Each scene shows the same named points in several views. A view is turned or mirrored, and shifted as a whole, has a little noise and may leave points out.
In the rows, zero is written as 128.

Scene 1
View 1
vitel: [ 48 143 113  97 125  89 152 119 126  95 152 134  72 133 128 140 170 147
 133  75  97  95  96 154 135 115 109 126 127 120  93 128 149 100 118 140
 125 138 126 158  82 132 114 150 114 125 139 114  85 134]
debu: [ 71 101 125  89 142 131 171 116 153 109 136 140  89 125 112 123 156 112
 128  74 116 123 106 154 115 123 105 136  97 121 111 125 137 100 126 143
 103 133 141 143 118  97 125 145  98 139 135 108 110 142]
Tavuz: [ 65 128 110  96 131  94 160 108 142  87 151 129  71 135 127 135 177 151
 125  87 103 106 118 157 132 100 114 126 120 108 120 120 151 121 105 128
 116 131 124 153  56 136 114 131 114 130 134 110  95 145]
fut: [ 53 125 124  91 141 114 158 129 134 110 135 124  81 135 114 124 160 131
 154  67 107 107  95 153 114 112 104 149 111 123  97 128 136  88 117 143
 124 151 142 138 112 108 122 154  96 132 142 121 101 144]
Renud: [ 67 109 123  91 145 122 166 119 149 104 136 125  81 133 112 121 163 129
 141  77 113 117 112 156 113 107 109 144 102 115 116 123 139 104 113 135
 113 143 140 135  96 108 123 138  98 137 137 115 111 152]
zoret: [ 69 126 114  94 144  97 162 113 144  81 144 107  67 145 119 127 183 166
 150  90 104 106 132 158 118  76 121 144 117  98 136 115 149 128  85 116
 124 149 128 132  31 141 117 118 105 132 137 122 104 167]
fabor: [ 82  91 123  88 139 134 177 107 164 106 142 149  89 120 115 125 157 108
 108  83 119 131 113 156 122 125 107 126  95 118 122 124 141 114 129 140
  92 119 137 149 112  96 121 136 104 143 128  98 112 138]
zuv: [ 56 136 109  98 114  90 156 105 134  94 163 159  78 120 137 148 166 132
  99  79  97 103  93 154 152 136 107 100 128 124  92 131 156 107 135 146
 107 111 119 179  93 128 110 153 126 126 128  96  80 115]
fosu: [ 84 103 115  92 139 114 175 100 162  87 149 133  78 131 118 128 176 139
 116  96 113 121 133 159 123  97 118 126 105 103 143 116 150 136 105 123
 100 123 127 143  55 122 117 117 110 140 128 103 110 153]
Nivob: [ 51 125 123  93 126 115 158 122 133 116 145 158  89 118 124 137 150 107
 118  62 108 110  77 152 133 149  96 121 112 136  76 136 140  78 148 161
 109 125 137 165 149  98 120 170 108 130 136 103  90 114]
Leko: [ 55 128 121  91 145 108 157 128 134  99 136 110  74 142 114 123 171 149
 162  74 105 103 110 156 112  93 112 153 112 113 111 123 139 100 101 131
 130 158 138 129  78 123 122 141  97 132 145 127 103 157]
lala: [ 50 154 101 103 114  68 150 105 125  79 167 142  67 131 141 152 181 162
 112  87  90  91 104 154 153 113 114 105 140 113 101 125 162 120 115 134
 121 122 112 175  47 153 106 141 129 120 131 104  74 128]
dokir: [ 57 127 118  94 132 107 158 118 137 102 145 137  81 128 122 133 162 130
 130  73 105 108  99 154 127 120 106 128 115 121  99 128 145  98 124 144
 116 136 133 153 104 116 119 151 108 130 137 111  95 134]
Gef: [ 81  94 125  89 144 134 176 108 162 105 139 142  88 123 113 122 159 113
 117  83 118 130 115 158 117 118 109 133  93 116 123 122 140 112 123 136
  97 126 139 142 106  99 123 135 102 143 131 103 114 144]
zefom: [ 88  80 123  88 140 142 182 101 171 109 142 158  94 116 113 124 154  97
  97  85 124 138 116 158 122 131 107 121  91 117 126 124 141 116 134 141
  82 111 137 153 120  89 122 135 105 145 123  92 114 136]
Selod: [ 50 151 105 101 120  76 149 110 124  86 160 135  67 135 135 145 179 160
 124  82  92  92 103 154 144 109 113 116 135 114 101 125 156 112 112 134
 124 132 118 166  57 146 110 143 122 122 135 111  81 133]
lebo: [ 58 119 123  91 138 116 161 123 139 110 139 135  84 128 116 128 158 123
 137  68 109 112  96 154 120 121 103 138 108 124  97 129 139  91 124 145
 117 139 141 145 118 105 121 155 100 133 139 114 100 137]
View 2
Selod: [167 117 172 136 112 137 111 156 128 124 146 121 134 179 102 136 141 101
 141 128 150 149 143 124 103 122 127 145 141 135 144 109 174 143 119 140
 108  94  64 135 114 156 108 149 154 116 125 139 141 134]
Gef: [126 130 124 131 111 122 101 107 111 118 139 111 136 141  76 114 134 137
 118 117 132 161 140 117 149 119 150 134 136 135 146 103 145 128 116 110
 101 112 152 136 118 140 127 106 120  86 143 160 145 127]
zuv: [160 116 164 139 102 159 123 142 110 123 150 121 136 190  71 130 118 120
 137 111 156 158 146 133 118 116 146 166 155 148 127 112 173 153 144 132
  97 108  88 131 132 157 117 129 145 105 137 150 131 141]
Renud: [130 135 122 126 113 110 103 119 124 122 128 107 136 144  89 109 146 121
 117 132 125 155 141 119 135 123 137 123 124 131 152 103 145 124 109 122
 108 106 126 136 110 138 127 121 128  97 134 160 143 129]
Leko: [135 136 124 124 117  98  99 132 137 127 120 105 136 143 105 107 158 107
 121 147 118 147 141 119 122 126 124 112 115 124 160 104 145 121  96 130
 114  99 102 136 101 138 123 137 137 108 126 156 145 128]
debu: [125 133 114 126 107 122 108 112 115 125 131 106 138 149  71 103 132 130
 115 126 127 161 142 126 143 121 148 133 131 140 144 105 144 131 122 116
 103 114 140 134 120 138 133 109 123  91 141 166 136 135]
zefom: [123 129 126 135 108 134 104  96  99 114 150 114 135 142  59 116 124 149
 118 104 138 168 141 118 156 118 162 145 149 142 139 104 146 132 128 101
  95 120 171 136 129 140 132  93 115  77 152 160 145 126]
vitel: [154 125 148 130 106 131 115 147 127 129 132 113 136 177  91 120 137 104
 132 134 140 151 144 131 110 121 131 141 132 139 143 110 164 142 122 139
 107 100  75 134 117 149 119 142 149 112 128 152 133 140]
fabor: [127 129 127 133 110 130 104 105 107 117 145 114 136 145  69 116 128 141
 120 110 136 164 141 119 149 118 155 142 142 139 142 104 147 133 123 108
  98 116 154 136 123 142 129 102 121  84 146 159 144 128]
fosu: [144 123 160 137 121 116  88 123 117 110 156 120 131 134 107 138 153 127
 133 114 141 155 137 105 132 123 135 130 140 121 157 100 156 119  98 113
 107  99 130 141 106 147 109 124 131  93 135 137 163 112]
lebo: [132 134 114 125 105 122 116 124 123 130 119 104 138 163  74 100 134 117
 117 136 126 155 144 131 131 121 142 133 125 143 141 109 148 137 125 129
 104 112 113 132 120 139 133 122 132 102 135 169 128 141]
zoret: [151 127 162 132 127  98  83 140 136 115 144 117 131 133 130 135 172 107
 136 133 132 143 136 103 115 127 116 113 124 111 169 101 156 112  81 126
 117  88  98 142  91 146 102 146 141 107 121 132 165 111]
Tavuz: [155 121 164 135 117 123  99 140 124 118 148 121 134 155 105 135 150 114
 137 123 143 151 139 114 117 123 129 135 136 126 151 106 164 129 106 127
 109  96  97 138 109 150 110 137 142 105 129 139 152 122]
dokir: [141 129 132 128 106 129 115 132 121 127 129 110 138 169  79 111 133 116
 123 129 135 156 144 130 126 121 139 139 132 141 142 107 154 138 125 130
 105 109 103 132 120 144 127 127 138 103 134 161 132 139]
fut: [132 137 111 121 106 112 114 129 131 132 112 102 139 159  82  95 141 109
 115 144 120 153 144 130 126 123 135 124 117 138 148 107 144 132 118 132
 109 107 103 132 114 138 132 130 135 105 130 169 128 140]
Nivob: [134 131 112 125  93 148 135 126 112 136 120 105 141 189  44  95 108 121
 115 128 134 162 149 148 131 117 156 155 140 160 123 113 152 155 153 132
  95 121 108 127 138 142 140 114 135 100 141 178 111 158]
View 3
fabor: [139 132  96 126 154 122 156 154 102 145 132 100 128 113 107 147 174 126
 152 150 153 129 152 148 121 101 154 151 100 109 192 117 122 113 122 156
 137 102  81 101 140 119 143 159 124 121 179 109 106 146]
lebo: [149 149  90 121 117 109 140 167  81 159 152 115 131 115  90 151 159 136
 149 156 136 127 135 141 132  93 128 128  98 115 185 121 137 107 142 155
 129 115  85 117 146 117 165 158 132 116 157 110 102 131]
Nivob: [133 146  84 126 107  87 147 193  62 177 149  98 120 127  83 172 145 138
 156 149 153 105 148 158 132  96 126 146  98 120 189 103 143 100 139 184
 149 120  80 124 133 114 179 177 133 123 165 112  90 126]
Selod: [154 125 110 149  98 126 166 174  81 163 180 119  98 123 118 147 145 195
 175 162 148 142 144 143 141  88 134 156  72 123 142 150 132 105 138 147
 127 139  80 121 146 115 184 126 125 124 124 139 102 101]
Tavuz: [158 125 111 143 121 137 163 154  97 148 167 120 109 116 122 136 160 176
 167 161 143 148 142 138 134  90 144 150  80 117 153 152 124 112 132 135
 119 125  81 111 149 119 163 124 124 120 137 132 111 117]
dokir: [149 140  96 130 116 113 149 169  83 162 157 115 121 118  98 152 155 151
 157 157 141 129 140 143 134  92 132 140  91 118 174 128 135 107 139 155
 130 119  81 115 144 117 169 150 130 120 152 117 102 124]
zoret: [176 130 117 140 124 155 156 134 113 135 174 138 118 105 128 118 171 173
 162 169 127 169 129 123 138  89 142 130  80 114 146 171 121 117 136 110
  99 121  83 108 162 123 157 105 127 115 125 130 122 118]
Leko: [171 153 101 124 110 127 137 149  93 150 169 137 131 108 101 132 162 149
 151 166 119 151 123 124 139  89 124 112  93 114 168 148 135 113 146 126
 106 117  84 116 159 121 165 131 134 110 134 116 114 122]
debu: [147 144  90 120 139 117 145 156  93 150 138 108 134 112  98 147 170 123
 147 153 142 129 141 143 126  98 141 134 101 111 193 118 129 111 131 154
 131 104  83 108 144 119 150 160 128 117 170 106 106 143]
lala: [150 115 114 156  99 128 176 179  80 164 181 112  86 128 125 150 143 208
 182 160 158 140 151 149 140  88 139 169  68 125 136 151 129 103 135 153
 131 143  78 121 143 113 186 122 123 129 124 146 101  97]
Gef: [146 136  97 125 151 125 154 148 103 141 135 108 132 111 108 142 174 125
 149 152 147 134 147 142 123 100 151 145  99 107 192 123 121 114 126 148
 130 101  83 101 143 119 142 154 125 120 174 108 109 146]
zefom: [135 128  94 126 165 122 161 151 107 143 122  92 129 115 110 148 178 117
 151 146 159 125 157 152 117 102 160 159 102 107 200 110 117 114 117 161
 141  96  82  97 136 118 136 164 122 123 189 106 105 153]
fosu: [157 123 110 139 148 148 166 138 114 134 152 117 118 110 128 127 174 159
 161 159 146 155 145 135 128  94 157 151  86 112 163 150 115 118 124 129
 116 112  82 100 151 120 145 123 121 120 152 124 116 131]
zuv: [135 121 101 147 112 112 172 187  74 170 161  96  96 129 111 162 144 179
 174 151 167 121 158 159 132  94 142 174  80 122 161 124 131 102 130 173
 147 132  79 119 133 113 179 151 124 131 150 132  94 113]
vitel: [153 136 102 138  99 116 155 174  76 164 174 120 109 120 104 150 148 174
 164 161 142 134 139 141 140  90 127 143  82 121 158 138 136 105 142 152
 127 130  80 122 146 115 180 138 129 121 134 129 101 109]
View 4
fut: [102 146 122 118 121 135 147 118 145  95 127 105 126 164 111 159 103 124
 105 124 149 131 134 122 105 125 139 137 130 134 108 128 179 123 140 105
 119 120 104 113 137 161 130 134 134 155 123 128  99 127]
Gef: [108 128 115 106 136 128 126 148 148 106 144  94 152 138 111 181 123 118
 127 104 136 113 133 142 120 122 141 133 132 144 109 127 151 147 119 148
 124 110 132 114 147 142 126 134 141 148 118 125  96 114]
lala: [156 163 152 135 120 121 113 102 112  92 106  93 130 168 118 131 111 136
 140 142 144 124 115 150 128 144 108 105 126 111 130 112 133 134 165  84
 147 104 120 173 168 144 124 128 106 134 175 124 120 100]
vitel: [131 154 138 127 120 128 131 109 126  91 116  95 122 170 114 142 106 130
 121 133 147 126 126 135 112 137 123 117 129 123 119 123 159 130 153  89
 129 114 110 142 152 155 132 131 117 143 151 124 112 116]
dokir: [122 140 127 117 128 129 132 125 134  96 127  89 129 161 112 156 113 126
 118 121 147 119 134 134 107 134 133 122 132 131 113 130 163 137 138 108
 122 117 115 124 150 152 136 133 127 145 137 123 108 120]
Nivob: [130 122 117 107 143 129 134 140 125  88 130  55 116 167 109 153 128 130
 107 106 148  97 158 135  80 146 139 103 139 137 110 156 176 154 132 104
 102 133 114 105 151 155 158 132 118 136 137 109 121 135]
fabor: [113 126 114 107 138 125 125 152 146 105 145  88 151 139 111 181 127 120
 128 101 136 109 135 142 117 123 140 129 135 145 108 130 152 152 120 149
 122 111 134 113 149 142 129 134 141 146 118 124  99 115]
Renud: [101 142 120 115 126 133 136 130 149 102 135 109 143 150 111 172 109 122
 118 118 143 128 128 130 118 119 139 140 130 138 107 122 165 131 131 128
 125 110 118 117 141 152 123 134 141 153 119 131  95 116]
Leko: [ 96 157 129 126 114 135 145 109 151  97 123 125 134 161 112 161  93 121
 112 135 149 146 121 120 119 117 135 147 125 130 108 113 173 112 143 104
 131 109 105 125 136 159 118 135 137 159 124 134  92 117]
zuv: [155 140 137 120 133 120 113 126 112  91 119  66 127 164 115 143 126 135
 132 121 141 104 133 150 109 149 118  95 133 124 124 134 142 154 149 100
 128 116 124 148 167 143 142 130 110 130 163 115 123 112]
zefom: [119 118 108  99 144 123 117 164 144 109 151  77 158 130 111 187 137 118
 133  93 131  99 138 150 117 126 143 123 137 150 110 136 143 164 112 163
 121 110 143 111 155 135 132 132 141 142 117 122 101 114]
lebo: [110 134 120 113 130 132 139 131 140  94 132  90 128 160 111 162 114 124
 110 116 148 119 140 128 100 129 139 127 134 135 108 136 174 136 133 113
 116 121 113 112 142 155 137 133 132 150 126 123 105 126]
debu: [108 129 114 108 135 130 134 144 146 102 141  90 141 147 111 176 120 121
 117 106 142 114 139 134 107 124 144 130 134 143 106 135 165 144 123 135
 117 116 124 107 145 148 133 134 140 148 118 124  99 121]
fosu: [118 150 130 121 122 124 117 129 145 108 131 118 161 137 113 173 111 122
 142 123 134 130 111 147 144 118 127 138 126 134 118 104 133 136 135 140
 147  96 135 145 154 138 108 133 138 149 131 135  93  95]
View 5
fut: [116  66 123 161 148 186  92 134 126 159 148 160 103 145 125 134  99 159
  98  64 111 148 116 142 123 155 103 134  90 108  72 130 117 127  88 134
 117 101 128 121 145 125 114 183  92 114 140 118 147 105]
Gef: [113  81 117 145 166 166  89 144 126 160 154 132  96 138 126 145 103 159
 110  88 102 128 149 118 137 124  88 159  91 118  80 135 115 133  94 110
  98 124 129 124 149 116 102 173  88 104 146 104 136  84]
zoret: [ 99  57 154 138 171 176 102 137 108 186 165 144 102 149  87 134  78 142
  81  73  76 154 129 149 176 110 112 119 116  93  64 103 146  93 108 139
 109  91 112 134 132 112 101 168  92 140 107 156 134  68]
lala: [126  63 128 129 137 168 140 133 102 196 172 122 118 117 129 150 107 130
  90 108  85 139 113 159 159 124 120 115 127 113  38 115 139 132 113 159
 139  94 150  86 104 126 120 133  92 120 117 152 100  89]
zefom: [115  92 110 138 170 157  88 150 129 156 155 118  95 132 135 152 111 160
 120 100 101 116 166 107 137 114  78 175  88 126  88 144 110 142  95  98
  88 138 135 121 152 112  99 168  84  93 155  93 133  80]
Tavuz: [112  65 135 135 156 170 113 137 110 184 167 133 106 135 111 143  95 142
  91  90  84 140 129 146 160 117 108 127 113 108  59 116 137 118 107 139
 116 100 131 113 126 118 108 156  91 124 121 141 122  79]
fabor: [114  86 115 141 167 162  90 146 126 160 155 126  97 134 131 150 107 159
 113  93 100 124 155 114 138 120  85 165  91 122  83 139 114 138  96 107
  95 129 133 121 149 114 101 170  87  99 149 100 134  84]
Selod: [122  62 129 136 139 175 129 132 107 189 167 133 116 125 123 145 103 134
  88  96  89 145 110 159 153 132 118 116 121 109  44 115 137 127 107 157
 136  91 144  95 114 125 119 143  93 123 120 149 110  91]
zuv: [131  77 109 134 134 164 130 137 112 179 165 118 115 114 149 156 119 139
 105 112 100 126 123 143 136 135 106 136 112 125  50 133 122 151 104 142
 131 111 158  83 115 127 119 139  90 100 140 123 104  98]
Renud: [109  71 128 153 163 177  89 140 124 163 152 148  99 147 115 136  95 158
 100  71 101 142 135 132 139 133  97 143  93 108  79 128 120 121  94 122
 104 110 121 130 148 118 104 179  90 116 137 119 145  89]
vitel: [122  63 123 148 138 179 118 133 113 177 160 144 113 130 129 141 105 144
  93  86 101 145 111 155 137 144 112 123 108 109  54 123 127 130  99 149
 131  96 141 101 124 129 119 156  92 118 130 135 123 100]
lebo: [120  73 117 158 147 178  96 135 126 158 150 150 104 139 132 140 106 159
 104  74 111 141 124 136 123 150  99 142  89 113  73 135 113 134  89 128
 115 109 133 115 143 124 114 177  91 108 145 110 142 104]
View 6
lebo: [131 165 131  98 134 112 122 118 118 118 136  94 138 140 143 145 140 105
 124 108 157 117 165 137 119 154 137 128 103 120 129 166 117 107 135 130
 121  93 170 113 119  94 163  83 119 125 135 119 159 127]
fosu: [101 169 133 119 127 153  77 141 137 109 127 104 127 138 147 132 152  95
 131 109 154 105 113 146 111 128 131 125 132 121 133 158  90 149 144 127
 109 108 149 102 128  82 155 121 126 115 110  94 152 134]
Leko: [116 154 133 103 124 122 109 129 125 108 137 100 152 133 140 147 150  99
 145 117 150 101 138 133  83 161 136  98 100 122 146 169 125 124 151 138
 114  76 160 112 116  76 167 113 119 126 128  93 172 149]
lala: [136 142 152 145 117 142  87 186 145  90 145 103 162 167 106 135 150 120
 163 109 146  84 138 149 116 106 126 149 114 100 137 183  84  99 130 104
  74  77 163  97 112 106 157 122 116 120 105 134 154 134]
Gef: [112 181 125  98 139 133 102 113 123 123 125  97 116 132 160 136 143  95
 106 103 159 126 144 143 130 143 135 134 125 124 121 151 101 137 135 131
 129 120 158 110 128  90 155  89 126 119 126 108 148 119]
vitel: [136 149 142 121 125 123 110 152 131 104 144  99 157 154 121 143 146 114
 149 110 148  97 153 140 109 133 132 132 102 109 137 176 108 100 137 118
  97  77 169 105 111  98 163 104 115 124 122 125 161 135]
Nivob: [154 165 133 100 142 102 136 119 114 122 141  89 137 152 135 145 134 115
 116  98 158 126 193 141 146 141 135 157  99 111 116 168 109  77 120 117
 122 100 182 115 112 113 158  58 116 127 139 147 149 110]
zoret: [100 155 138 122 117 150  77 152 141  98 133 108 151 137 137 137 158  94
 156 119 147  89 102 140  77 140 130  97 119 121 151 168 106 149 156 135
  99  80 146 103 122  72 163 141 122 118 109  82 168 155]
Tavuz: [117 156 141 126 122 142  87 156 139 102 136 104 145 147 131 136 152 106
 146 111 150  96 126 145 106 128 130 126 118 114 139 170  96 127 141 121
  98  89 156 102 121  89 158 122 121 118 111 108 158 139]
debu: [121 174 127  95 138 121 113 108 118 124 131  94 122 134 154 141 141 100
 110 105 158 125 156 139 127 149 137 131 114 123 124 155 109 123 135 131
 130 111 164 112 124  91 158  82 123 122 132 112 153 120]
zuv: [144 155 144 130 129 130 103 161 133 106 141  98 144 165 120 136 141 120
 137  99 153 104 161 150 143 110 129 167 116 104 122 173  85  91 120 104
  94  96 171 102 115 114 154  92 116 119 116 147 145 116]
fut: [130 159 131  96 130 110 124 118 117 117 139  96 146 137 142 149 143 103
 131 112 153 112 162 132 103 161 138 114  97 121 136 167 126 108 143 135
 121  85 169 114 116  87 168  89 118 127 136 111 165 135]
Selod: [133 144 148 136 119 135  93 174 140  94 144 104 162 161 112 137 150 116
 160 111 146  87 140 144 109 119 129 137 107 104 140 181  95 102 136 111
  85  75 163 101 112 100 160 120 115 122 111 128 158 138]
Renud: [115 166 130 102 130 126 107 122 124 116 131  98 135 135 149 142 147  97
 128 111 155 112 142 137 105 152 137 116 111 123 135 162 113 128 144 134
 120  96 161 110 122  84 162 101 122 123 128 102 161 135]
dokir: [134 159 136 111 131 120 115 135 125 112 138  97 143 149 133 143 142 110
 133 106 154 109 161 141 123 137 136 137 106 113 129 170 107 102 132 122
 110  91 168 108 115  99 160  90 118 125 127 126 156 126]

Which points are out of place in each view (at most two, in the order of its rows)? Write none if all are in place.
view 1 | fosu
view 2 | Leko
view 3 | Nivob
view 4 | fut, fabor
view 5 | Gef
view 6 | Renud, dokir
